Points, in no order, along strands that fork, close into loops and pass close to each other.
Points whose rows are less than 69.6 apart are linked; no others are. Some points are linked to none.
K_246: [ -7.7 -12.7  18.4 -35.5  13.2  10.0 -19.7 -12.0 -24.5   5.9  27.3  -9.7
  20.2  31.9 -13.5  21.9 -35.7  19.6   4.7  19.0  20.3]
K_521: [  9.9  12.2 -20.2   8.0 -39.3  15.6 -18.2  23.7 -28.7  20.9 -12.7 -18.1
 -17.2 -19.6  10.7 -27.9  25.6   4.5 -22.9   5.9 -18.3]
K_425: [ -3.3  12.2 -20.6  27.0 -16.0 -29.1  13.1  23.4  10.7  18.0 -12.7 -11.9
  -1.3 -14.1 -10.4 -18.5   2.6   1.8   1.1  18.0  -5.4]
K_92: [ -9.1  15.3  -4.0 -24.8   8.2   8.7  31.2  -0.1 -19.6 -27.5  23.3 -28.6
   7.9  16.0  12.3 -14.8 -16.3  30.2   3.2 -10.5   5.5]
K_757: [ 10.9   7.9 -11.5 -28.4  22.2  19.8  10.0  -7.1 -11.1 -18.8  45.7 -12.6
   1.1  18.5   1.2  -7.3   1.6  27.6  13.3   6.9  14.5]
K_788: [  5.8 -24.2  16.2  -3.7  -4.7 -35.2  12.8  -0.3  10.2  15.4  -6.9   4.0
  18.0   3.0  24.8 -18.6   6.9  13.8  31.6 -37.8  -7.9]
K_426: [ -1.7  -1.8   0.3 -19.5  11.0  18.6   2.0  15.6  -5.6   4.5  26.5  11.7
  13.6  11.5  -3.8  -8.2   9.9  22.0  23.3  21.2  20.6]
K_827: [  6.1 -23.8  -3.3 -21.0   2.3  12.8 -17.3  -0.2 -21.7  14.4  21.1  14.8
  24.9  25.1   3.7   1.0 -18.7  28.4  18.0  22.7   9.4]
K_734: [-12.9  -4.5  12.0  22.3   7.0  -7.1 -11.2 -37.0   6.9  -7.3 -34.3  -4.7
   3.2  19.8  10.2  22.7  -8.6   0.4 -23.5 -17.2  40.4]
K_267: [ 13.4 -36.6   4.2  -5.6 -10.5  -6.7  -2.5  -0.8  19.5  24.4  11.0  35.7
  -7.5  -6.4  13.6  -3.1 -20.3  26.2  21.0  -1.5 -29.3]
K_611: [ -1.7  20.8  -1.2   7.3  -4.7 -14.3 -11.8  22.6 -29.2  11.2  -6.2   4.7
 -24.9 -30.0 -13.4 -18.9  24.6 -43.1  -6.7  18.9 -37.7]
K_971: [ 17.1   1.7   1.4  11.2  56.9 -10.2 -22.4  -1.3   8.8  26.4  31.6 -35.7
   4.1   6.8  14.9  11.9  10.5  14.8  -2.0   5.4  37.0]
K_994: [-16.7 -13.5  11.6   6.2  30.3   8.2 -24.4 -17.4  24.7 -12.1 -12.3 -15.2
  -6.0  22.6  -4.7  35.5   7.6  12.9 -26.4 -11.3  52.3]
K_968: [ -8.2   5.7  21.3  21.0  -9.6 -21.9  -8.3 -18.1  -5.6   2.4 -45.2  -5.3
  26.1  13.1  22.9  11.1   4.6 -23.2  -4.3 -17.5  25.9]
K_185: [  5.4  22.5  -0.7 -25.0  24.5   8.3  15.9  -3.8  -5.8 -32.4  20.3   0.9
  -2.0  -7.7  -0.7   9.3 -11.1 -16.3  12.9  -7.4 -23.3]
K_449: [ -5.4  14.7  14.8  43.8 -13.6   6.7   8.8  17.1  41.6  12.2  27.1  15.2
 -12.1 -17.1  -6.3 -19.8   4.3   3.2   0.7   7.6 -12.3]
K_136: [ 16.4  24.1 -19.6  -4.8  38.6 -12.6  -8.6 -16.7  -5.8 -19.1  15.2  -8.3
  -4.9  -3.6  -2.6  16.8 -13.4 -19.6   5.5  -1.8 -13.9]
K_670: [ 12.8  14.0 -12.4   9.6  17.9  28.7 -29.8  -0.7   6.6 -22.2  23.0  11.3
  -1.1  -4.2  -7.5  18.4  13.6  -2.2  -0.1  26.8  20.2]
K_182: [ 12.8  -1.9 -15.9 -24.4 -22.5  37.0  14.3   6.8 -32.5 -20.7 -21.7 -18.9
  22.9  35.1   5.9   7.1  -8.9  -6.3 -17.5  -0.3  -8.4]
K_378: [-12.2  10.7  35.6 -16.8  28.7 -19.3  -2.8  -2.8  27.3  17.2  14.2  -6.3
   0.0  -4.6 -19.0   7.8  21.3   7.6  20.6  -1.6  22.9]
K_87: [  6.2  16.4 -28.0   4.0  23.4  17.3 -19.1  -5.8 -10.0 -35.3   5.6  -3.4
  10.6  13.8 -11.1  16.4  16.1 -25.4  -2.0   6.6  32.3]
K_665: [-17.5  -4.5  -6.6   3.6  11.9 -13.4   0.2 -10.9  36.1 -17.9 -10.5 -15.7
   2.1   7.6 -25.5  29.0  10.3  14.0  -8.9  14.2  43.0]
K_316: [  2.5 -16.0 -20.3  24.1  26.0   3.0 -31.8  -2.2  21.3 -17.5  11.9  25.6
  -5.6 -16.6 -13.4  24.7   2.2  -1.9  -3.3  23.6  24.5]
K_36: [ -6.2 -17.5 -25.7 -22.2 -31.7  27.3  10.0  18.3 -36.2 -15.4 -20.7  -9.2
  14.3   9.9   5.6 -12.3 -11.2  11.6 -14.2   0.5  -5.2]
K_116: [  9.9   5.8  -2.9 -14.5 -13.4  23.5  24.1 -14.3 -35.7  -1.5 -33.9 -21.9
  -2.2  45.4  -2.1  -2.3   2.0 -12.0 -24.0 -21.6  -5.6]
K_75: [ 24.4   1.3 -19.0  21.2  37.9 -12.0 -26.5 -10.5 -10.1   9.8  30.9 -10.3
   6.6  14.8  22.4   0.2   5.4   2.7   6.5   9.8  31.5]
K_591: [-21.5   8.9  44.0  16.1   0.2  -3.9 -10.4  -3.9   8.8   3.2  18.1  20.8
  -3.7 -28.6  14.5  -2.7  -4.9  15.2   6.3   3.3  10.6]
K_420: [-13.8  12.2  30.7  -4.2   6.4   5.6 -21.5  -8.5  -0.6  -4.3   6.3  10.3
  11.1 -13.5  16.1  16.9 -28.8  14.7  -0.8  11.3   6.8]
K_8: [  9.8   3.8 -16.8  10.9  16.8 -33.8  -7.3 -23.0  10.2   9.3  27.4   4.5
 -22.7  -8.5 -10.3   0.1  -5.9  20.0  10.7  19.5  -6.4]
K_718: [  5.3   1.2 -21.5   1.4   2.7   1.3   2.6  -7.1 -11.0 -19.5 -17.0  -4.4
  20.4  14.2  -9.0   7.0  20.3 -34.8  -0.8   2.6  18.4]
K_711: [ 20.1 -13.7  -3.0   5.1 -25.1   0.2   0.8 -19.1  16.1  -1.7 -15.4  -1.2
  -0.2  -5.9  -1.5  13.7  34.0  -8.1  -6.0  -2.0 -22.0]
K_787: [-11.8 -33.9  -2.4  -9.5  -6.2  -0.9  20.1  23.5  18.1  15.9  20.4  33.0
 -23.9  -7.3   9.1 -21.8 -27.4  24.4  20.9   0.5 -16.0]
K_587: [-25.2  -5.8  29.3 -27.0  38.8 -16.2 -14.8  -7.6  -6.8  30.7  20.2   5.9
   0.3 -10.0 -19.0   2.8 -10.9  12.8  18.9  21.7  23.8]
K_248: [ -5.9  22.6   5.5 -18.6   1.3  17.0  31.6  -5.8 -19.6 -30.9  -0.4 -21.0
  -0.6   6.8  20.5  -1.0 -13.9   2.5 -10.9 -18.7 -16.7]
K_90: [  9.8 -20.5  -5.0 -17.1 -18.9  24.1  27.9  51.7  10.5   6.1  -0.5   4.6
 -10.9 -36.1  12.5 -26.7 -25.7   0.4  -4.0 -26.3 -32.9]
K_594: [-16.5  -7.5 -18.8 -32.8 -17.0  14.9  22.6  17.5 -35.3 -15.9 -26.6 -16.3
 -19.4  -8.0  -8.6 -10.6 -11.2  -5.4 -36.2   4.5 -17.7]
K_204: [ 11.6  30.8 -23.7  13.8  18.8 -24.1 -15.0 -14.9 -19.3   1.1  20.3  -9.8
  -2.0   2.1   3.5  -5.8   2.7  -4.4  11.0  13.9   2.6]
K_663: [ 19.7 -23.6 -12.8  12.3 -20.3  30.3  41.8  38.8  21.5   2.3  21.4   3.8
  -8.4 -18.7   7.1 -23.3  -9.7  -3.2 -17.4  -5.2 -45.7]
K_641: [ 19.7  21.5  15.0  -1.9  -8.5  30.1   1.8 -30.2 -27.9  12.8 -23.4  -7.5
  -4.4  56.0  -9.7  16.2 -22.4  -1.1 -19.0 -18.4  -7.6]
K_500: [-14.4  -1.2  -8.3  24.8  24.4 -17.8  -2.6   0.5  -5.9 -21.1  -4.1  13.3
   5.4 -31.3   1.1   8.0 -11.3 -44.3  -1.5   5.9   5.8]
K_491: [  6.7 -20.1 -13.9  26.2 -14.4  -0.5  48.1  30.8  25.0  -2.0   4.2   2.8
  17.2 -14.4   6.8 -16.8 -11.3 -10.7  -8.3   1.4 -12.8]
K_301: [  9.8   5.0  -2.5  29.1  -4.9 -14.8   6.7  10.0  48.0  35.3  35.2   9.8
 -29.9   3.3 -12.5 -21.4   1.5  12.0  11.4   5.6 -27.4]
K_272: [-13.3  -4.1  -9.8   7.3 -12.2  -1.6  12.5  -7.4 -28.4 -19.0 -23.7   2.6
   0.7   1.7 -11.1  -7.1  43.6 -46.4  -7.3  -2.8  10.8]
K_384: [ -1.0  -8.2  11.3   5.0  52.2   2.3 -28.2  -1.7  13.2  -0.4   8.2 -36.7
   7.9  16.5  13.3  28.7  16.9  17.4 -19.0 -17.1  46.8]
K_581: [-18.4  15.4  27.2 -34.6  19.8  -9.2 -16.9 -17.8 -16.0   5.8  18.4  -2.1
   0.4  14.9 -13.2   9.4 -31.7  19.7   9.5   7.2   2.9]
K_654: [  3.3 -23.6  -8.9  28.8  -9.7 -28.8  27.3  11.5  34.8  11.0  -5.4   3.0
  18.7  -8.2  -0.2  -8.0  -6.1  -3.1   6.7   0.0   1.0]
K_5: [ 20.8 -24.3  33.9   4.1   7.7 -23.7   9.4  -2.7  40.3  21.6  14.7   4.2
  19.3   3.8  23.2   4.7   3.6  19.7  21.9 -20.3   4.2]
K_569: [ 11.9 -25.6  -0.5  22.5 -12.1  -4.9   0.6 -11.0  35.5  -8.6  -7.4  10.6
  19.2  -5.7   4.7  16.3  18.1  -1.2  -0.3  -6.7  12.9]
K_901: [ 18.5 -10.5 -22.2  15.6   5.9 -17.8  17.3  -5.0  40.5   6.9  32.7   5.6
 -19.6  -1.3 -20.3  -1.3  -2.5  17.2   6.2  20.7 -15.4]
K_911: [ -2.0 -18.6 -12.8 -22.6 -14.8  17.8  16.5  43.7  14.1   7.6  11.3  20.9
 -19.3 -15.8   5.4 -31.1 -14.0  26.5  21.6 -18.0  -8.4]
K_196: [ -5.6  12.1 -21.7 -15.8  -6.5  -4.0  17.9 -11.9 -34.9 -10.0 -30.8 -22.5
   9.0  45.9 -18.8  -5.5   3.0 -29.2  -0.9 -12.7  12.4]
K_683: [ 24.3 -18.1 -13.1  20.4 -27.9  14.7   5.7   2.4  11.1   2.2  10.6  17.0
  -3.3 -10.7   1.5 -17.5  45.6 -15.2  12.5  -5.5 -17.0]
K_702: [-25.9  -4.4  11.7 -15.8  23.9 -39.2   5.8 -18.9  24.2  -4.2  -4.2  -5.0
  -3.1   7.0 -23.9  11.0   5.1   7.0   9.4  -2.3  35.3]
K_908: [-22.9  22.0  30.8  22.6 -14.8   5.8   4.2   7.9  28.4  -9.6   8.8   6.1
  -9.9 -31.8  -2.8  -3.6   8.9   5.2  -1.8  -1.1  -0.3]
K_539: [ 14.4   3.3 -19.7  -7.3 -29.7  14.7 -23.5  37.8 -13.7  30.4 -15.6   2.2
 -16.0 -32.3   5.9 -35.7  17.6  -8.5   1.4 -21.3 -11.8]
K_409: [ -3.0  -3.9  11.2 -12.3 -20.8   4.0   2.6   3.8 -14.8  -2.6 -30.1   1.8
   9.0 -13.0  11.4  18.0 -22.4  -4.9 -21.3  12.5 -31.3]
K_428: [ -5.4  -5.1  19.2  -5.5 -16.9 -27.8   6.3  -1.4  -7.2  12.5 -37.7  -4.0
  35.5   8.3  29.9  -3.0  -3.6   2.4  12.2 -28.9   0.8]
K_563: [-17.0  41.4  34.5 -24.8  -3.9  20.8 -17.2   1.6 -14.5  -4.3 -17.1   4.9
   8.9  19.6  -6.9   4.1   1.3 -11.9  18.8 -20.0  -2.9]
K_682: [  0.5  13.9  18.9 -19.2 -19.9   7.8 -12.1  -3.2 -27.6  16.5 -48.2  -5.9
   4.9  12.7   7.9  16.2 -32.6  -5.8 -26.0  -0.7 -35.6]
K_824: [ -6.7   9.7  -4.9   3.5  -8.8 -19.2   6.6   3.6 -32.5  -0.9 -26.0 -14.8
 -20.6  -3.1 -13.4 -14.9  37.3 -40.2 -22.8   7.1 -13.0]
K_277: [ 12.0  17.9  19.3  -8.4 -17.1  20.8 -26.2 -30.4 -25.0  11.4 -21.3  -2.3
   9.6  38.3   1.0  27.1 -32.9  -0.6 -13.1   2.0 -20.1]
K_332: [ -9.3  27.1  -9.0  19.0  13.8 -24.6  -4.0   1.0 -14.0  -4.1   1.2  12.7
  -9.3 -30.5 -16.7  -4.7   8.7 -47.5   7.2  14.9 -13.7]
K_335: [-21.0  -0.5  -3.1  29.5  13.4  -6.9 -15.6 -10.3  17.9 -28.7  -7.3  10.5
  -6.7 -26.3  -9.1  22.2  -5.9 -20.6 -17.1   9.3  20.4]
K_550: [  3.6  -9.9   1.6  -9.3 -14.8  18.9  -7.6 -32.4   0.1 -21.2   3.9  17.7
 -14.3  -0.9  -4.5   7.5  19.4   7.4   5.8  -5.9 -11.0]
K_565: [ 17.2  -9.9  -3.0   5.2 -33.5  16.1  -2.6  40.2  11.8  24.5 -10.3  19.0
   3.1 -11.3  10.2 -28.4  29.4  -8.1  24.0 -23.6 -10.2]
K_761: [  0.3  18.4 -25.8  26.1 -28.4  -8.4  -8.3  11.2 -16.9  17.2 -10.1 -10.6
  -2.9 -10.1   4.0 -19.7  13.8  10.4  -3.2  26.4  -2.4]
K_150: [-27.1   4.3   4.9 -14.1 -25.1   5.9  13.7   1.8  -4.5  -7.7 -34.6  -5.2
 -19.9 -19.1  -7.2   0.3 -18.2   5.6 -27.5  -1.0 -23.1]
K_626: [ -2.4 -26.5  10.4 -11.4  -7.7  -8.5  -4.8 -30.5  14.6  -2.4  16.0  33.5
 -20.5 -19.6  -5.0  -1.8  -2.5  23.4  22.1 -10.6 -27.3]

A piece is two or more points that can be reached from each other along the links. Count, over all rows, the pieces, the separate loops (a circle has one, a figure eight two, a Y none), the forks (points with three links) and the tips (points with one).
pieces -> 3
loops -> 6
forks -> 7
tips -> 1

A fork is a point with three links, a tip a point with one. Leave the first point through the second and follow the links. Name the first fork or tip that comes.
K_87; K_670 -> K_718
K_36; K_594 -> K_116
K_654; K_425 -> K_711
K_711; K_550 -> K_654
